Each scene shows the same named points in several views. A view is turned or mirrored, and shifted as a whole, has a little noise and may leave points out.
In the rows, 128 means zero.

Scene 1
View 1
q_807: [ 92 197 122 155 102 138 193 128 136 112 116 146 148 141 157 154 113 111
 175 146 145 172 121 110  83 141 117 103 119 114 115 222 131 126 152  98
 108]
q_945: [110 168 120 155  96 122 172 102 122 121 116 125 134 127 129 151 133 103
 145 135 122 148 114 138  98 133  85 116 138 103 140 147 127 151 119 115
  91]
q_865: [109 193 113 156 107 125 189 123 124 105 112 135 143 134 146 166 127 123
 164 140 133 154 119 118  96 138  99 107 131 101 133 192 118 143 147 104
 109]
q_627: [ 92 205 144 122 126 102 144 173 155 167 125 139 141 104 150 149 109 155
 193 144  87 112 125 151  87 171 141 137 100 110 133 191 138 143 160 127
 127]
q_178: [110 171 110 168  91 135 196  80 122 100 105 133 139 136 129 153 132  90
 137 151 136 166 111 123 100 122  72 113 140 109 127 156 121 157 126 108
  85]
q_258: [ 83 198 126 151 107 128 195 121 155 133 106 151 141 127 147 139 112 120
 164 160 108 150 116 134  87 153 109 130  99 125 111 183 137 141 156 116
 101]
q_774: [ 87 175 137 140  88 128 167 106 145 150 116 138 138 118 134 131 112  96
 158 150 111 146 111 147  85 148 107 136 113 122 118 155 147 141 127 122
  93]
q_263: [ 97 206 115 155 106 134 197 135 135 104 113 146 150 141 156 160 114 125
 176 148 143 167 119 109  88 147 118 105 117 108 122 227 128 131 163  98
 115]
q_5: [ 90 180 134 149  73 154 183 129 132 124 126 149 152 144 150 140  99  77
 179 142 164 188 113 117  71 137 128 100 120 119 113 221 152 106 128 103
 109]
q_302: [120 165 117 140 103 113 147 128 106 122 127 109 141 125 131 163 138 110
 158 119 129 144 116 139  99 131  98 106 153  87 156 162 120 150 119 107
 108]
q_520: [ 92 192 123 156  98 133 196 106 148 122 108 143 142 126 139 141 116 105
 154 159 120 157 115 132  95 146  98 128 111 125 111 178 135 144 145 113
  93]
q_144: [104 233 100 162 139 127 213 154 130  88 108 153 153 139 173 180 121 164
 186 147 137 156 126  90  96 149 117  98 122 106 125 252 105 137 187  91
 124]
q_452: [108 186 115 155 103 130 179 134 113 108 118 127 149 141 149 166 128 120
 171 129 152 162 119 110  91 129 108  92 143  96 140 208 119 132 137  98
 114]
View 2
q_302: [114 181 114 138 140 119 109 177 125 113 153 142 186 136 120 144 121 132
 154 136 129 126 133 125 124 124 135 140 109 146 103 144 125 112 121 137
 127]
q_178: [ 99 154  88 155 131 120 104 174 144 129 137 123 167 121 123 131  93 123
 140 127 141 130 140 160 163 156 122 136  95 120 136 120 136 122  80 141
 136]
q_945: [115 156 105 149 134 123 112 175 125 120 147 134 179 127 123 129 111 120
 146 131 138 128 131 139 145 151 127 140 108 146 126 133 133 116  96 142
 122]
q_520: [129 135  80 162 115 115 113 174 112 124 119 112 181 108 109 129 100 105
 125 142 124 151 147 147 173 167 136 151 107 141 129 115 130 124 112 134
 108]
q_263: [118 172  74 165 108  93 116 178 120 117 102  99 182 103 107 140  91 117
 124 147 108 161 176 133 176 134 156 161  87 120  99 124 129 121 161 128
 114]
q_258: [148 135  80 163 107 112 118 175 103 115 116 104 185  97 106 127 106 104
 121 151 118 161 156 138 176 168 141 159 106 155 122 117 131 129 123 126
 100]
q_627: [178 161  96 154 111 123 134 178  74  85 126 116 214  95  98 129 138 109
 135 170 106 165 155  91 144 151 158 173 133 206  87 133 133 126 171 121
  91]
q_144: [132 187  67 164  97  98 125 183 119 108  99  74 200  89 110 144  91 130
 132 144 106 176 195 118 184 127 167 171  78 146  78 122 146 138 180 123
 136]
q_807: [112 163  73 155 113  95 114 177 121 117 102 103 177 111 102 142  91 113
 124 146 107 156 164 138 177 138 154 159  86 115 103 123 125 119 153 129
 108]
q_865: [120 171  86 158 121 110 112 177 130 117 122 108 185 111 119 138 100 125
 139 136 122 150 159 135 160 140 144 153  92 137 107 125 137 128 134 132
 128]
q_452: [ 98 186  91 149 125  96 108 179 131 123 121 116 181 123 113 147 100 128
 143 140 113 143 157 129 152 125 146 146  89 117  93 133 127 118 149 132
 124]
View 3
q_5: [110 110 131 106 171  92 155 113 173 173  96 143 116 125  85  97  85 165
 149  95 117  94 144 145 133 166 151 125 118 142 117 164  97 133 132 153
 156]
q_945: [129 134 134  88 140 157 136 103 123 133 126 114 115 118 126 114  65 149
 128 133 133 128 153 127 119 135 141 140 123 157  89 156 109 141 120 107
 146]
q_520: [139 122 118  92 154 141 151 110 147 151 111 125  94 114 114 123  91 184
 140 118 127 105 158 145 108 155 156 132 108 153  81 143  95 135 152 120
 142]
q_807: [128 119 117  98 158 123 134 102 145 177 100 162 103 122  91 105 103 180
 149 113 123  91 139 148 127 168 159 114 131 137 111 157 107 130 135 129
 136]
q_263: [135 123 115 101 154 125 131 100 144 180 102 166  99 118  92 104 109 182
 150 119 120  94 135 151 123 173 171 108 137 134 107 154 109 125 134 127
 128]
q_865: [133 127 119  95 144 146 124  95 124 159 114 151 101 116 109 109  95 172
 144 129 127 103 143 145 120 157 163 121 137 142  97 155 113 132 130 113
 130]
q_774: [136 127 132  83 149 146 155 106 139 145 111 103 108 117 112 115  89 164
 131 122 121 121 160 135 116 139 150 145 116 145  80 162 101 123 139 117
 148]
q_302: [131 137 146  88 136 155 124  88 116 140 125 120 130 125 114  98  79 136
 134 136 120 134 143 130 130 125 147 137 146 136  96 179 122 131  97 110
 142]
q_258: [151 125 116  86 158 139 158 111 144 159 101 120  92 111 105 124 109 191
 134 117 120 106 154 150 106 160 168 132 115 144  76 151  96 120 161 118
 138]
q_178: [118 126 122  99 142 155 127 102 127 136 134 130 107 119 135 115  50 155
 131 131 147 101 154 134 113 148 138 128 107 164  96 135 106 165 135 114
 141]
q_144: [152 130 105  94 146 143 118  85 125 192  94 182  88 114  85 111 143 198
 157 126 118  89 126 158 120 180 196  91 160 121 102 160 117 113 139 112
 106]
q_627: [180 139 136  68 149 150 167  95 134 164  83  96 105 110  80 115 155 183
 138 126  88 138 149 146 115 136 186 145 157 107  60 194 115  68 140 111
 137]
View 4
q_5: [ 94  83 150 162 122  90 144 150 114 101 198 151  92  73 118 137 111 182
 126 120 121 109  82 125 162 146 122 134 112  69 123  70 153 151 113 131
  81]
q_807: [100  90 174 157 119 117 142 132 130 100 178 134  90  73 117 141  94 188
 145 127 117 119  83 144 163 153 138 122  99  76 142  63 169 148 112 143
  96]
q_945: [126  99 166 150 130 139 120 135 126 115 165 148 122 134 113 124  86 188
 146 141 111  70 104 149 165 102 155 118  89  82 123 113 164 140 117 116
 123]
q_520: [112 102 181 160 109 120 124 128 128 106 164 136 111 107 109 149  91 194
 139 142 124  94  99 157 169 138 141 127 111  86 148 108 163 152 125 116
 103]
q_178: [ 97  83 172 160 137 145 134 156 128 118 163 146 113 123 111 104  83 205
 139 158 106  64 106 146 170  89 151 151  89  77 107 108 173 156 123 116
 109]
q_865: [113  96 181 151 128 146 135 124 130 102 165 138 106  98 117 133  84 186
 158 132 113 102  92 158 165 134 157 112  86  87 139  79 167 143 114 139
 116]
q_452: [106  89 164 150 139 145 145 134 127 103 175 146  99  91 123 116  89 185
 154 123 104 103  80 144 158 127 155 110  75  77 121  60 166 147 106 152
 113]
q_144: [110 101 197 151 117 146 142 103 137  93 167 120  81  60 119 153  79 182
 174 122 116 146  75 165 158 177 162  87  80  90 165  45 171 140 107 168
 114]
q_258: [121 107 187 158 102 107 115 116 130 104 167 130 109 101 107 162  88 187
 147 139 129 109  95 159 172 153 137 114 111  93 168 105 162 146 124 116
 106]
q_627: [158 129 173 137 106 116 105  93 123  89 176 135 112 108 116 179  95 156
 163 110 129 128  88 155 153 171 149  62 101 102 174  85 145 122 110 144
 129]
q_774: [137 111 160 153 107  99 106 133 119 107 172 150 124 130 107 159 106 175
 128 129 126  82 104 141 166 128 134 116 121  86 141 128 147 140 125 107
 109]
q_302: [134 105 150 138 146 154 125 135 121 108 173 157 121 134 125 118  93 172
 154 122 105  79  93 144 153  94 162  98  73  83 109  91 158 131 106 138
 136]
View 5
q_452: [161 108 112 139 128 149 170 139  81 147 117 113 126 112 127 139 165 107
 128 129 136 125 161 140 107 180 112  95 132 136 132 134 111 132 142 108
 145]
q_865: [146 106 109 140 124 148 172 135  96 144 112 106 127 109 111 131 164 129
 133 121 127 117 160 154 106 161 106  90 143 130 132 144 110 127 135 114
 135]
q_627: [110  98 125 172 105 129 134 123 107 107 143 122 161 142 129 146 164 135
  87  81 138 144 157 142  78 126 148 100 149 112  96 151 106 113 101 105
  58]
q_520: [138  97 109 135 118 147 161 158 105 152 120 110 134 114  85 120 157 152
 125 105 106 107 158 146 111 127  86 105 142 127 125 136 116 125 106 118
 130]
q_945: [161 110 127 133 121 153 145 136  80 141 118 103  86 101 108  95 137 124
 148 132 104 118 152 137 120 156  86 129 123 118 151 152 100 121 138  93
 132]
q_302: [153 113 130 147 120 150 142 124  75 125 118 109  93 112 132 112 145 106
 133 127 120 138 148 135 106 167 119 127 121 117 142 157  93 123 141  90
 116]
q_144: [131 107 102 155 126 149 194 130 105 136 111 110 175 125 123 171 202 130
 121 108 154 114 172 173  91 176 135  52 161 145 104 138 117 138 131 132
 134]
q_807: [155 103  98 138 129 148 181 166  90 159 123 114 151 118 113 150 172 126
 115 113 132 115 162 142 101 158 105  83 140 138 119 123 118 130 122 123
 149]
q_178: [155 108 112 124 130 160 158 147  91 155 111 101  97  96  83  95 146 139
 154 131  94 104 152 151 125 145  73 115 129 127 151 147 109 127 132 106
 147]
q_5: [177  97  99 130 120 141 168 198  76 179 139 124 140 115 111 144 161 111
  96 119 127 126 156 115 107 156  93  99 124 129 119 108 123 117 110 118
 156]
q_263: [150 101 101 142 128 147 183 155  92 157 122 114 156 119 112 153 178 123
 117 116 139 115 166 150 100 163 114  75 148 138 115 125 118 132 124 121
 145]
q_774: [144  98 121 141 109 139 132 164  97 143 137 116 119 121  95 110 139 144
 109 101 100 120 149 125 107 114  93 130 134 110 116 139 114 114 102 102
 102]

In a view up to two points have been moved. Name them for each view, in the order of its rows, or write -.
view 1 => q_144
view 2 => -
view 3 => q_774
view 4 => q_178, q_627
view 5 => q_945
